Each row is a point on a landscape with many valleys, with its height.
From any point a ball rolls to the lowest of the 2 points nearest to it. It stops when none of these is lower. Distance is the straight distance between rows; heights are no part of it.
q_52 (h 17.5): [-17   2   2   0 -17  -6 -14   8   6  -1  19  -3  -7  -6  16   5  17   2
   1 -17 -10   4   6  -2   6  14   1 -10  16  -3  35 -31 -12 -12  -7  -7]
q_487 (h 17.1): [  4 -19  -5  14  -2 -14   3  11   9  -2  10 -13 -11 -20  -9   5   6  -4
  18 -45  -8  -4  17  -3 -22   6   8  -9   5 -37  -8 -18 -30 -24  11 -20]
q_205 (h 39.7): [ -9   6  40  20 -17   5  11  -9 -10   2 -33  17  19  11  -5 -17 -16  16
 -13 -13  -7  22  10  22   4   7  -5   9  14  18  28  -4  -4 -13   1 -14]
q_509 (h 77.9): [-21  19  17  11   2   3 -36  25 -22   1 -29 -10 -28 -27 -12   1   8 -23
 -20  26  -9 -15 -35  15  -3   9 -20  -2 -10  -7   0 -28  15 -33 -12  -7]
q_468 (h 88.0): [  6 -21 -15   6   9  -2   3  11 -10  -2  24 -12 -10  -3  -5  11  23 -11
  25   6   1  18 -13  -7   5  30   5   5  -1  10  24 -50   5   7  -7 -11]
q_87 (h 54.2): [  9   3  10  23  -2  -2  13   5  -9  23  -7  25  17  -4  15  -3   3  15
   8   0   9 -13  11  26  22  10   4  14   1  -8  -2  48  24  -5   7  -9]
q_312 (h 25.5): [ 24  25 -43  -1 -29  -4  -9  -4   7  -4  17  21   5   2  37  10  34  -9
   5   5  12 -10  16  -8   4  -3  23   1  13   6  21  40   4  23   4  19]
q_84 (h 87.2): [ 18 -20   8  18  22  -8   9  23  -2   7  16 -18 -31  -9  -6  -3  19   0
  17  15  17  23 -10   7   9   9   3  -1   3   5  28 -33  11  12 -22 -11]
q_378 (h 37.3): [  8 -23 -18 -18  11 -12 -19   9  27   0 -12 -22 -13  31 -16  -7 -12   3
 -21  -7  15  15 -13  -6  -9 -21 -15  -2   2 -13  -8  12 -35   4   3  14]
q_127 (h 27.4): [ -9  11   5 -17  -6  -4  20  -2  24   6  44  -2  -3 -32  16  33  -1  -1
  16 -28   0 -15  11 -14  -6   3  12 -18   2  -6 -14 -15  -7 -11  -8   3]
q_687 (h 49.1): [  5 -14  -7  14   2 -10   9 -28   1 -10  10   3  21  31   3  -5   4  11
   7 -10  15  24  -1  -9   6 -15  -5   6   7  15  -4   9  -6  30   4  20]
q_499 (h 31.1): [ -2  -6 -40 -12  -5  -1  -1   9  -4  -1  -4  -9   4   1  13 -11   2  -4
  11  10  -5 -11   7  -5   0  15   5  14  -9 -20 -26   7  10  -9  27  -8]
q_341 (h 51.1): [ 11 -12  -9  -4  16   2   3 -12  -4  -1 -29 -15  16  16  -7  13 -18 -12
  -6  -3  -9  16 -14   1  -7   5   3  24  -4  19 -11 -15 -19   3   1  -3]
q_123 (h 55.6): [ 16   0  22  37   1 -12  26  15  -9  23  15  20  -4 -19   6   0  21   9
  18 -13  21 -19  12  20  33   5   3   0   4 -19   0  28  21  -3   1 -17]
q_573 (h 39.2): [  6 -34 -23   6  -6 -15  -4   4   5 -17   6 -26  -8  12  10   5   2  -8
  10 -28   2  25 -11 -13  -7   3  -5   2   3  -2  -6 -29 -23  -5   9   2]
q_915 (h 44.8): [ -6   2   7  -4   9   9   7   0 -36  14 -13   7   6  10  -5   4  -7 -14
   5  30  -4  -5 -11  13   5  12   2  11 -11  20 -21 -13  20 -15  -2  -9]
q_625 (h 36.0): [-15   4  35   1  31   9  11  10 -26  11 -10 -12 -19  -8 -25   3  -3 -13
 -11   8 -21  -5 -11  13  12  22  -1   8  -8   8   9 -17  -4  16 -19   4]
q_267 (h 32.2): [-13  19  35  21 -11  15  -3   4  -3  -7 -25  25   0 -13   8 -29 -12  15
 -13  -7 -12  -9   3  25  35   1  -9  31  -2   0  22  20  24  -8  12  -6]
q_224 (h 46.4): [  9 -32 -10 -16   4 -14  -9  -9  16 -14  24  -3   3  30 -15   4  16  15
  -4   3  24  23   1 -15 -16 -26  -5 -20  14 -10  -4  -6  -2   7 -14   6]
q_223 (h 24.1): [-25  12  -8 -31 -28   3 -14 -13  10 -16  30   0   0 -10  24  14  13   0
 -15 -14 -24  -9  -2 -16  -2  14  -5 -16   7   5  13 -32  -8  -9   5   5]
q_465 (h 15.4): [ 18  24 -17   2  -2   1  -1   4  -6  19 -26  -1  -3 -10  14 -27  -8   8
   8  30  22  -3  -7 -16  10  -4  27   2  12  20   3  17  12  24 -29  -3]
q_973 (h 9.1): [ -1   2  -5  18 -21 -13  -9   6  12   0  28 -10   5  11  -4   8  34   1
  17 -20   2  15   4  11  19  12  -5   6  22   2  40 -30  -6  15   1  -4]
q_615 (h 78.9): [-17  12   8   5  -3   6 -26  15 -30   5 -31   7 -11 -35  -5   1  -5  -5
 -20  14 -22 -16 -17  10 -10  18  -2  -3   1  -8  -2 -35   9 -56  -3 -11]
q_234 (h 50.5): [  3  -4  -5  -9  25  12  14 -15 -17  39  -2  21  28  -8  -4  10  -7  -6
  27  25  -4 -13  -1  11   8   5  15   8 -13  -5 -45  27  26  -8   1  -6]
q_862 (h 62.6): [ -3 -22  22  15   2   6  10 -28  17  -1  31   8  30   7 -22  21   7  -6
  24 -26 -12  15  15  16  12   0 -11  -1   3 -12  31   0  -6  28  16  17]
q_651 (h 46.2): [  3 -10  15  20  -2 -19  -2   1  -3  -3   3  -2 -10  37  -4 -22  -5  28
 -10  -4  24  18   3   3   3 -20 -11  -8  10   8   1  18  -4  22  -7  10]
q_99 (h 32.9): [ -8  22  -9 -18   0   5  10 -10  13  -8   8  -6  -7 -27  12  -7  -7 -10
   0   4 -19 -20   5 -34  -2  -1  18   0 -11   6  -9  16 -12  36   3   7]
q_547 (h 23.3): [ 14  32 -31   1 -13   9  -1   5   1   3   1  17   6 -19  25  -5  23   8
   3   2   4 -21  26   3   3   9  25  -5   3  13  14  57  17  18   1  -1]
q_935 (h 26.8): [ 11 -24 -24 -24   4   4  -1 -11  -2  -5  15  -6  23  14   3  -3   7   1
   5  21   4  21  -1   1  -4   1   5   4  -7   9   3 -16   3   3  11  -3]
q_992 (h 52.6): [ 25  -7 -10   3  18  10  19   5  -8  33   1  12  17 -15   2  -1   5  -2
  16  19   4 -14  13  25  10   8  12   9  -5 -11 -19  48  16   3   1 -15]
q_905 (h 81.5): [  7  -1  -9 -19 -14   1 -21   7   4  16 -21   1   8  19  -1  11 -22  10
 -32   8  26  -2 -12   2 -28 -23 -14 -18  16  10 -21  -1  -8 -40 -36  -7]
q_58 (h 80.7): [  7 -10 -17 -12 -20  12  -5   4 -12   9  -6  -1  15   4   6  18 -15   0
  -9  -4  13  -2 -12 -11 -20 -13  -2  -9  14  12 -44 -21  -1 -36 -26   0]
q_996 (h 56.5): [ -1  -3   9   7  -2  13  19 -20 -15 -10   2  14  23  31  -1 -15  -1  -6
   3   2 -16  22   8  21  19  11  -2  27 -14  14  35   1   7  32  20   3]
q_339 (h 82.7): [-14   9  14   1 -11  -7   4  -6   0  14 -25  -5  12  -6   4   2 -21   8
 -19 -29 -12 -18  -6   1  -9  -1   1  -4   5  -8 -41  13 -17 -30   7   1]
q_406 (h 17.3): [-10  14   7   1 -17  -5   6 -27  -5   2  30  17  21   5  17   0  15   8
   8  -6   4  -6  15  -9  13 -18  16 -17   2   6   1  31   3  40  -2  11]
q_953 (h 40.6): [  6 -19 -10 -10  -3  -6 -23  10  15  -5 -10 -13  -9  31 -13 -14   1  21
 -14  12  26  20  -8  16  -4 -14 -24   0   6  -4   8  -6  -5  -2  10   1]
q_106 (h 76.7): [ -6  13  15 -39  -7  16  -3 -22   8  -4  -1  17  26  -1  -2   6   3   6
 -23   2 -26   7  11  14  -5   1   1   3   1  10  34   3  -3 -10  14   0]
q_575 (h 48.9): [ 11 -16 -11  -5   2  -3  -7 -10 -14  -8   8   5  10  45  -8  -7  10   7
   5  24  26  21  -8 -14 -11 -29   1 -19   9  17 -24   1  18  10 -22   6]
q_932 (h 89.2): [-20 -22 -11  -8   7   5  -5 -10  -7 -22  24  -3  -6  -6 -10  27  25 -16
   8   4 -18  12  -8 -17  -8  20  -1 -11   1   8  19 -56   4   6  -2   5]
q_972 (h 18.2): [ 14   8 -36  -2 -12  -3 -11  28  32  -2   9  -7 -21 -18  16  12  20   2
  10 -36   9 -11  25  11  -2   1  -3  -5  17 -29  21  10  -4 -30   9 -11]
q_382 (h 58.3): [  1 -44   0  -4  12  -3  10 -18  15  -7  31  -1  22   3 -22  37   5  10
  38   6   4  23  -4  -3  -8 -15 -10 -16  -8 -14 -18 -19  18  -5 -10  15]
q_562 (h 54.1): [-18   8 -14  -7 -16  10 -24 -14 -24 -17 -22   4   7  36  11 -17 -17 -15
 -10  20   3  -3 -14 -34 -27 -18 -14 -13  -8  23 -28 -17   5  13  -3  11]
q_723 (h 22.1): [ 16   7 -39   1 -16  -7  -6  21  22   6  -3   1 -15 -16  15  -2  -5  16
  -5 -29  14 -17  11   5  -6 -12  -1  -2   3 -29 -10  36  -2 -28  17 -10]
q_924 (h 11.1): [  5 -17  -1   0  -2   4 -17   3 -16 -11  -8   2  -5  19 -14 -13  11  -6
   7  26   4  34  -2  12   3  15  -9  18 -12   7  29 -26  15  -5  19  -9]
q_48 (h 26.4): [  5  11 -36  -3  -9  -6  -8  11   5   7 -20  -6  -5 -11  20 -15 -15   6
  -7   0   1 -22  -8 -14  -2   1   9  11  -3 -18 -26  25 -12 -22  14  -1]
q_494 (h 61.5): [-43  12  23 -18  -5   0 -17  -3  -5  -4   5   7 -16  10 -11   8 -15   5
 -14   0  -8 -15  -2  -7 -11 -15 -21 -30  -7 -13 -42  -7   6 -16  15   7]
q_526 (h 70.2): [ 15  -1  -5 -20  24   9   2  17  20 -18  18 -32 -28 -11 -14  30   2 -24
  -4  24  -3  -1 -23 -37 -21   5   7 -10  -9   4 -13 -36 -15   6 -26  -1]
q_703 (h 65.1): [-14 -18  29   2  12  -7  15 -31   8  -7  15  16  36   6 -29  25   7   5
  15  -7 -17  31  13  10  -7 -14 -21  -9 -10  -5  17  -2  12  10   0  24]
q_734 (h 24.4): [ -5  24  -7   8   5  13   7   6  -1  11 -28   7   6  -8   7 -23 -23   2
  -9   4 -18 -32   0   3  14   8  15  26 -17   8 -12  42   4  13   6 -13]
q_559 (h 29.7): [-23  16  -7 -14  -7  -2   0  -2  11 -16  17 -17 -10 -20  24   0  -4   5
 -14 -14 -22 -23   5 -24   5  10  -1  -9  -6  -6  -5  -5 -16  11  17   4]
q_325 (h 73.1): [ -8  20   7 -11  26 -13   9  -7  19 -14  10 -15  -8 -13 -22  20 -15 -12
   9  27  -8 -15   0 -39 -17 -14  13 -13 -27   2 -22  -3  -1  30 -30  12]
q_55 (h 43.0): [ -4  12  22  19 -17   0   0  -4  -6   8  -5  16  16 -10  10  -1   6  11
   2 -15  -8   5  18  26  20  19  12  17  16  15  41  -2  -4 -17  -5 -11]
q_980 (h 62.9): [ 10 -13  10 -37  22   0  10  -7  32   5  32 -11   0 -14 -21  25   9   4
  -7  -5 -10   3   8  -9 -15 -13   2 -14  10 -14  13  -9 -11   3 -16   2]
q_798 (h 29.1): [ 24   0 -18  31 -12  -7   9  10  12  -1 -29  -2   4  -7   7 -14  -6   2
  15 -31   1   4  13   9  11   8   4  29   3 -10  12  29 -11 -15  19 -12]
q_317 (h 81.7): [ -6  -3  14   3 -14  -2  21 -11 -10  11  -3   6  17   1  10  11 -17  11
  -1 -30   5   0   4   2   6  -4   6  -5  13   3 -36   8   1 -18  -1   0]
q_632 (h 41.3): [-16   2  17   8   3   9  -5   1 -28  -7 -21  -7 -12  17 -17  -8  -8 -16
  -7  22  -8   1 -16  10   3   1 -24   2 -12  20  -3 -19  13  -2   0  -6]
q_236 (h 23.2): [ -2   1  -4 -14   1  -3  15   0  21 -11  17 -12 -13 -35   6  23  -4  -7
  13 -33 -13  -6  20 -11 -12   6  16 -15   1 -19  -5 -13 -38  -7   4  -4]
q_342 (h 70.7): [-17  18   5  -9  13  -3  -6 -11   7   2 -30   2   9  15  -5 -11 -21  -5
  -1  -5   1 -17   1 -22 -10 -20   6  -1 -15   5 -30  31  -8  30 -15  10]
q_832 (h 59.3): [-34   5  19  -3  -8  -7   6 -15  -9 -20   8   4   7  20 -10  12 -16   3
  -2 -14  -3   0   4 -19 -15 -21 -30 -16  -7  10 -34 -16   9   5  17  14]
q_797 (h 30.3): [-20   4  36  15  23  12  37  -7 -19   7   8   9  -3  -5 -11   0  -9  -4
  -1 -10 -26  -3   4  16  27  18  -2  16 -12   9  17  -6  -1  33   0   4]
q_826 (h 60.7): [ 24   5 -23   3 -23 -15 -31  12  -3  -6   7  17 -19   9  31  -9  28  12
  16  14  31  -4  14 -10   8 -14   9  -9  12 -23   1  44  34  21 -10   4]
q_155 (h 85.3): [ 20   9   3  20  15   2  13  22  -3  11 -18  -8 -29 -47 -11  -2   1 -16
  12   8 -16 -19   2   6   8  17  14  13 -18 -29   4  -6  -9 -26   7 -23]
q_133 (h 13.6): [ 16 -16 -14  10  -8  -6  -6  -5  12  -3 -16  -1  13  18  14  -7   3   9
 -12  -6  10  39  -1   5  14   4  -4  24  12  23  41  -5 -17   2   3   6]
q_684 (h 19.1): [  3 -12   8  -5 -12   0 -23   5 -26 -11   4  19  -2  12  -2   7  29  -3
  12  35  15  25 -10  24   7  10 -12   2   0   9  33 -34  37 -36  21   4]
q_871 (h 16.5): [  5   3   5  39 -12 -13  19  16 -14   2  -7  -7 -12   4   6 -17  -2   8
   0 -11  21   3 -12  -1  14   0  -6  -3   3  12 -15  -2   0 -11  -6 -10]
q_128 (h 68.6): [ 11 -14 -19 -21  19  -1   4   4   5 -10  17 -17 -22   2  -7   1   4 -16
   3  23   3   3 -18 -28  -9   1  12  -2  -9   7 -14 -16  -4  15 -12  -2]
q_541 (h 52.5): [ -2 -27   9  21  -4  -3   9 -19  -7  -2  20   8  30  28   6  12   5  -1
  23  -2   6  31  -3  13  13  -1  -3  -1   3   1 -15   0   5   7   9  11]
q_226 (h 21.2): [ 19 -15 -24 -11   7  -6  -8  -2  19  -3 -27 -12   5   5  -1  -9 -12   3
 -28   3  -4  22  -7   4   3   1  -6  27   0   6  34   7 -30   1   9   8]
q_177 (h 61.6): [  8 -26  -6 -39   7   3   0  -3  21  12  35  -4  -1  -7 -12  21  13   7
   9  -9  12  -1  16  -1 -23  -8   8 -23   6 -25 -18  -3   1 -20 -14  -8]
q_291 (h 44.6): [-14  -1  35  -6   2  10   3   2 -30   4   3  -2 -12  10 -19  10  -3 -12
 -12  12   1  -1 -10   2 -14 -11 -36 -18   6  22   6 -31   5  -2 -12   2]
q_12 (h 61.7): [ 28  13 -44  -7 -11   4   6   9  -5   6   2   5 -18  -3  29 -18  18  -6
  21  12  17  -9   8 -15  -2  -5  18 -14   6 -23  -3  35  13  25  -2   3]
q_963 (h 64.0): [ -2  -4 -43  -1 -12  -3   4   7   6 -28  27 -10 -26  -1  23  -4   2 -17
  25 -11   4 -13   2 -39  -3   4  13  -9  -8 -17 -22  -5  -7  21  16   8]
q_186 (h 51.2): [  8  -7 -24  -6  -5   6 -13 -16 -33   1 -16   6  14  32   5  -5  -8  -8
  14  27  20   4 -17 -25 -17 -22   7  -6   5  26 -31  -5  11   5 -22   9]
q_442 (h 75.4): [-23   8  18 -25   4  12   7 -25   2  -5   1  21  11   5 -12  -1 -15   5
 -14   8 -22  -4  10   4  -5  -3  -3   0 -13   0   0   7   6  14  18   6]
q_269 (h 18.3): [ 18  17 -17  21 -40 -12  -4  18  15   7  37   3   1  14  16  27  38  -5
  34 -21   4   5  10  11  13  12   6   4  15 -10  15  -8  -6   8   5   3]
q_706 (h 21.3): [ -2  25   5 -17 -18  -4 -13 -14 -17   7  22  25  14  -4  15  -7  17  17
 -14  13   2 -14  19   2   2  -6   8 -19   9   0  -3  38  25  11   4   3]
q_595 (h 49.0): [ -8   0  10  16  -4  -1 -11  25   5 -11 -19 -14 -26 -16   0 -12  -1   1
 -12  14  -6   9 -15   7  10   9  -7  10   6  13  27 -34  13 -12   0 -15]
q_726 (h 64.1): [  7  -7  26 -19   9  -1  -6  -1   4  30 -10   8   9   7 -22   7   1  17
 -14   0   9   2   8  26  -6 -10  -7 -13  16  -3   0   7   4 -34 -15  -9]
q_119 (h 65.6): [ -2   7 -37  -6  -4 -11  14  -5   4 -26  12  -6  -9  -3  27   2 -23  -7
  11 -21  -4  -2  -6 -47  -5  -4   7   3 -13   7 -12  -6 -27  21  18  22]
q_117 (h 23.7): [  2  -3 -20  22 -13  -9   3  -3  -1 -23 -18 -12   1   2  21  -8  -5   1
  -7 -16  -7  25  -8 -10  17  20  -3  32  11  25  37 -32 -25  11   8   5]
q_23 (h 43.5): [  4 -40 -18  -6  15 -10   5  -7  17 -25  23 -15  -3  25  -5  13  -2   6
  11 -18  15  20  -3 -30 -13 -16  -9  -9   3   2  -6 -15 -14  19   4  20]
q_977 (h 32.6): [  2   0 -26 -21  -6  11  -5 -12  -8   1  -2  10  23  -5  15   5   3   2
  -1  22 -11  -3  -2  -5   6  20  21  17  -8   7  -6   8  13  -5  15 -12]
q_637 (h 73.9): [-18   0  23 -21  32  15  -4 -21   2  10 -16  18  23  24 -27   5 -10  -9
   3  15  -6  -8  -1  12  -8 -11 -11   1 -21  -8 -15  14   9   3   2   5]
q_410 (h 44.3): [-10   2  26  18   2 -11 -23  18  14   4  -5  -2 -29  22  -4 -28 -12  26
 -32   8  33  11  -6  16   6 -30 -29 -17  23  12  12   6  10   9 -12   8]
q_270 (h 56.8): [-22   7   4  -4 -21   8  -5 -12 -23 -20   0   4   8  11  11   4 -10  -4
 -13  10 -12  -5  -6 -21 -15  -4 -13 -10  -1  26 -26 -25  14  -4  12   8]
q_854 (h 29.3): [ 19  15 -18  10  -3   7  15  11   9  13 -36  -2   9 -15   5 -16 -21  -2
 -11 -25 -10 -21  10  15   8   4   7  34  -9 -11   3  37 -14  -8  17 -12]
q_793 (h 19.8): [ 15 -31  -1 -13   4  14   0 -17 -23   0 -16   6  21  26 -18  -2   9  -3
   7  21   4  40  -3  15  -7  -5  -5   8  -5  15  16 -19   6 -12  11 -10]
q_904 (h 23.8): [ 20  -9 -18  28  -8 -15  18   5  11   4  -2 -12 -10  -3  -1  -6   2   1
  17 -46   5   4  17  11   2  -1   5   3   2 -33   3  12 -30 -10  18  -7]
q_299 (h 74.4): [-19  14  18  13  35  -4   9   3  -1  -6  -1 -16 -16  -4 -16  -4 -17 -19
   9  16  -6 -21  -5 -25  -8  -6   7  -7 -17  12 -28   5  -7  47 -23   7]
q_162 (h 84.5): [ 12  27   9  10  13  -3   7  26  15  15  -9 -20 -38 -28 -11 -12  -9  -7
 -13   2 -10 -31   1  13   2   6   1   2 -12 -35 -10  17 -15 -14   6 -22]
q_466 (h 46.6): [ 10 -12  28   1  16  15   6 -11  -9 -11 -33 -18  18  10 -25  15 -24 -15
 -20 -13 -20  18  -5   0  -7   4  -4  21  -3  25   7 -13 -31   7 -18   5]
q_644 (h 21.5): [ 14  21 -19  -9 -12   4   3 -28  -4 -12  26  16  21   4  18   1  27 -10
   6   7   0  -6  10 -21   7 -13  19 -12  15   8  27  28   8  51  -8  25]
q_29 (h 47.7): [ -3 -18   7   3  15   1  23   1 -19  22   3   4   8  -4  -6   1   3  -6
  22   4  -1   1  -5  13   9  13   7   1  -4  -6 -26  -3  20 -11   1 -10]
q_974 (h 64.5): [  7  -9  -8 -40  27  10   8 -17  23  -9  38   5  14  -9 -18  19  22 -10
   1  25  -6   1  -7  -7  -5   3   7  -6   4   5  32 -13   9   1 -12   9]
q_788 (h 19.7): [  6  33   0   3  -6  10   2  -3   0  14 -12  10   5 -20  26 -24  -2  13
  -6  20   1 -26  12   1  14   5  20  11   4  13  10  33  13  23  -6 -11]
q_181 (h 22.3): [ 14  19 -16  26 -19  -6 -11  33  29  -3  21   5 -18 -14   2  13  37  -4
  25 -26   8 -10  16  25   7   5  -3   7  22 -19  23   7   8  -2  13  -4]
q_437 (h 58.6): [-10  -9  -6   4 -15  -8  -8   3   6  -1  44   4   1  12  14   2  22  12
  10 -23  13 -10  20   4   8  -7   3 -11   2 -25 -15  19   6  -1  18   5]
q_782 (h 36.2): [-17  28  32  17 -25   6   8  -6   3  -3 -30  15   7  -5  19 -26 -20  22
 -36 -19 -15   6   4  22  15   7  -7   8   5  18  25   4   0   0   8  -4]
q_26 (h 71.8): [ 13  23   3  -5  22  10  10  12  19 -17   9 -22 -21 -27  -7  17 -17 -19
  -8  20  -4 -21 -13 -45 -17  -7  11 -13  -9  17 -12 -14 -25  30 -28  14]
q_316 (h 55.7): [  4 -39   7  11   7  -6  13 -14  -7  -2   3  -6  20  20 -15  27 -13  -1
  31  -8  11  31  -2   3 -13 -12  -5   4   0   0 -38  -9  18  -5   0   1]
q_311 (h 69.3): [ -6  27  -8  23 -10  -9  11  -2 -11   1 -18   6  -3   6  20 -34 -18   8
  -6 -22   4 -17   2 -22   9 -12   8  -1   6  -2 -20  37 -14  20   6  15]
q_94 (h 9.6): [ 19   4  -8  23   2   4  17  10  -3  20 -21  -2  -6   1  11 -22 -11   2
   5  13  21  -6  -6  -1   8  -2  18  12  -4  15 -21  12   1  -4 -15 -12]
q_807 (h 28.4): [ -7  23  29  15 -17   7  -4  -6  -9   9 -30  37  10  -1   3 -23 -10  27
 -16   2  -8 -10   4  19  25   2  -8  22   1   4 -15  24  24 -31  12  -9]
q_866 (h 86.7): [  6 -15  21  12  21 -13  17  20 -10  20  11 -12 -31 -29 -13   1  19  -3
  21  -7  10  -4   1  13  13  19   6  -9   3 -14  22 -23  -2  -3 -19  -8]
q_419 (h 59.7): [  5 -12  10   5  -6  19   7 -22  -1   0   8  20  45  19  -3  16   9  -9
  11  -8 -19  13  21  29   9   5  -5  12  -4   1  21  21   5  22  24  10]
q_725 (h 59.9): [  4   6  -4  14 -10 -17  -9  12   5  -6  23   1 -16   7  23 -18  20  13
   4  -5  22  -8  13   1   7  -3   0 -10   6 -11  10  31  14  24   5  -2]
q_532 (h 67.1): [  7   0 -31 -35   7  10   9   2  14  -6  36  -5 -18 -25   5  11  13  -9
   4  21   4 -19   4 -28 -11  15  21 -14 -11 -12   1  -9   5  11  -6  -4]
q_126 (h 42.8): [ -8  -3   5  -4  -7  -5 -41  18  26  -7 -16   8 -23  27  -5 -34  -7  25
 -23  22  29  10 -15  17  -6 -34 -30 -10   9  -1   5   4  17  -4  14   2]
q_709 (h 62.7): [ 13  22 -56   3  -7  -3   2   8  -5 -14   8 -10 -31  -9  23 -26   3 -12
  16   5   7 -13  13 -34  -4  -1  13 -10  -8 -28 -16  14  -5  25  10  -2]
q_147 (h 60.3): [  4 -25  -8 -23   2  -2   2 -15  29  -5  56   9  19   3 -12  32  19   5
  20   0  10   6  12   1 -14 -14  -3 -16   6 -28  -5   3  12  -2 -11  13]
q_833 (h 29.2): [  6   9  -4   7  16   8  26   2   7  -2   8  -3 -12 -18  10  -7  -5  -9
  11  -3 -10 -12   9  -5   4   4  18   6 -15  -1  -3  17  -8  25  13  -6]
q_642 (h 69.0): [-18  15  19  11  10  -3  12 -23  -1 -16 -11   5  11  22 -10  -7 -26   4
  -5   2  -4  -1   2 -19  -4 -25 -11   3  -2  29 -16  16  -7  32 -14  21]
q_869 (h 33.0): [  7   0 -20  -6  15  -7 -42  19  31   1 -36 -29 -16  15  -4 -10 -15  -3
 -36   9  17   9 -35   8 -10 -15 -19   6  -1 -13  15   7 -31  -5 -11  13]
q_720 (h 79.8): [ -1 -17   1  -9 -22   3   7   0 -27  14  11   9  14 -11   8  27   0   4
   5 -16   3   2   0   2 -13   8   3 -20  14   0 -32 -26  12 -53 -14 -10]
q_834 (h 77.7): [-12  -5  18 -23 -10  14 -21 -17 -11  11 -14  22  17  -9  -9   8   3   8
 -14  -7 -19   8  10  14 -20   6  -1  -4   3  -1  24 -12  -8 -36  21  -6]
q_379 (h 86.1): [  4  -4  19  14  27  -5   8  21 -11  18 -10  -3 -28 -49 -19  -3  11  -8
   6   9 -20 -13   1  13  10  26  13  16 -10 -16  39 -21 -12  -4  -8  -2]
q_285 (h 27.9): [ 20 -11 -10  -3  14   1 -34  19  22  -2 -40 -33  -9  -4 -14  -6  -6  -6
 -26   8  -3  16 -19  15  -2   8  -5  18   2  -8  21  -7 -30 -11  -6  -4]
q_361 (h 79.7): [-12  -7   7 -15 -17   8 -33   2 -33  -5 -16   3   0 -24 -17  25  -8 -12
 -14   8 -25  -6  -7   8 -31  16  -8 -13   2  -6  -6 -44  -7 -55   5  -5]
q_617 (h 75.6): [-21  15  13  14  31  -2  -6  22 -17   6  -7 -23 -32   1 -12 -18  -2 -21
   2  33   7 -23 -22  -7   4   4 -12  -6 -17   6 -14  -3   5  31 -18  -9]
q_929 (h 24.0): [-18  14  14  12   4   1  23 -14  -5   5  20   5   8 -14   4  -6   8   1
   2 -18 -12  -6   9   6  19  14   4   7  -8   8   4  14   3  17  12   6]
q_363 (h 46.3): [ -9  11  13  21 -23   1 -19   7   1 -13 -28  -1   0 -21  11 -11   0  12
  -7 -10  -9   6  -3  11  14   6   4  19   9  12  21 -17  13 -30   7  -7]
q_45 (h 72.3): [-11   4  15 -25  39   7 -12 -25  21  -2 -21   2  18  21 -27   9 -18 -10
   0  25   2 -16  -3  -9 -18 -26   8  -4 -16   5 -17  24  -5  15 -18   7]
q_65 (h 67.5): [ -4   7 -29  25  -6 -13  14   2   2 -10  -7 -11  -7   0  21 -22 -21  -6
   6 -24   2   3 -10 -22   6  -3   6  14  -7  -1 -11   9 -22  14  25   8]
q_795 (h 24.5): [ -2  18  30 -10 -10   4  -9 -11 -22  18  -5  39  11   0  11  -7  -4  25
 -19  17   7 -15  13  21  12   1   2  -9   6   1  -7  30  28 -23   8  -1]
q_314 (h 76.8): [-14  19  20  15  28   5 -11  24 -12  13 -26 -12 -34 -10  -8  -9  -5 -21
  -7  31  -1 -35 -35  12  11  14 -13   2 -16  -1  -5  -2  15 -14 -26  -8]
q_736 (h 33.4): [  3 -24 -26  17  -9 -16 -17   7  -5 -24 -26 -24  -1   7   6 -11  -9  -2
  -1 -17  -5  24 -12  -6   6  13   0  28  -2   2   2 -25 -22 -18  15  -2]
q_809 (h 51.4): [ -2   9   6   9  12  -8  -9  14  11 -16 -12 -18 -17   6  -2 -26  -6   5
 -23  22   6  20 -13  11  18   2  -5  17  -3  21  38 -17   7  20  -5   0]
q_109 (h 67.2): [ -3   2  30   6   5  -8  28 -33  14 -14   4  14  32  21 -21  12 -13  13
   2  -1  -8  20   5  -7 -15 -31 -14  -5 -11  22   0   4   7  23  -6  25]
q_245 (h 41.1): [ -5   9  34  11  18  15  22   8 -10 -11 -17 -20  -7 -11 -19  16 -24 -29
 -17 -10 -31  -1  -7  -2  -1  14   4  13 -11  20   5 -14 -24  26 -20   8]
q_467 (h 47.1): [ -3  10  41  -8 -18  21 -13   8 -20   9 -17   4   2  23 -17  -8 -15 -26
 -26  23  10  -8 -13   4 -27 -13 -37 -15   0  27  15 -24  15 -15 -13   5]
q_873 (h 53.6): [ 10   0   7  -3  20   9   7   3   9  -4  -8  -5   2  12  -4 -26  -1   8
 -10   9  -8  15   6  18  14   5  -4  26  -6  16  49  10   4  33   8  -5]
q_433 (h 83.7): [  7  22  10  -1  -3   5  -2  17  20  20 -26 -14  -4 -24   0  -8 -13   7
 -27 -11 -10 -35  -5  13  -6   0   0  -4  -4 -21 -23  29 -24 -24  -1 -13]
q_502 (h 80.6): [  1 -19  -1  13 -20  -9  13   6 -18  13   6   5  16 -11  18  13   5   6
  22 -37   3   3   6   1  -2  12  15 -12  11 -20 -36  -5   0 -44   3 -20]
q_320 (h 63.0): [-14  -5  13 -23   4  -2 -14   9  10  16  -1  -4 -10   0 -13   2  -3   7
 -16  -4   0  -8   1  11  -9  -7 -14 -22   2 -23 -25   8   0 -31  -3  -6]
q_335 (h 78.7): [ -9 -21   6 -33  -6   5 -23  -3  -8   6   4   9   9 -17 -17  23   3   5
  -8  -7 -12   4   2  10 -26   6   0 -19  14  -9   2 -34 -12 -49  -2  -9]
q_955 (h 57.1): [  6 -13  13  25  -8 -16  18   6  -1  17  26   7   1   2   7   0  19  14
  23 -25  23   5  11  18  13   1  -1  -8  14 -32 -10  18   6 -19   8  -8]
q_82 (h 65.9): [  0  -5  -9 -36  12   8  10  -1   1   9  42   4  -4 -23   1  19  26 -10
   7  18  -6  -3  -5  -2   5  23  11  -9  -3   2  22 -24  14  -1  -3  -3]

For each start below, name the point where the ball stops.
q_468 => q_720
q_642 => q_406
q_311 => q_632
q_651 => q_133
q_595 => q_406
q_615 => q_133
q_361 => q_406
q_128 => q_133
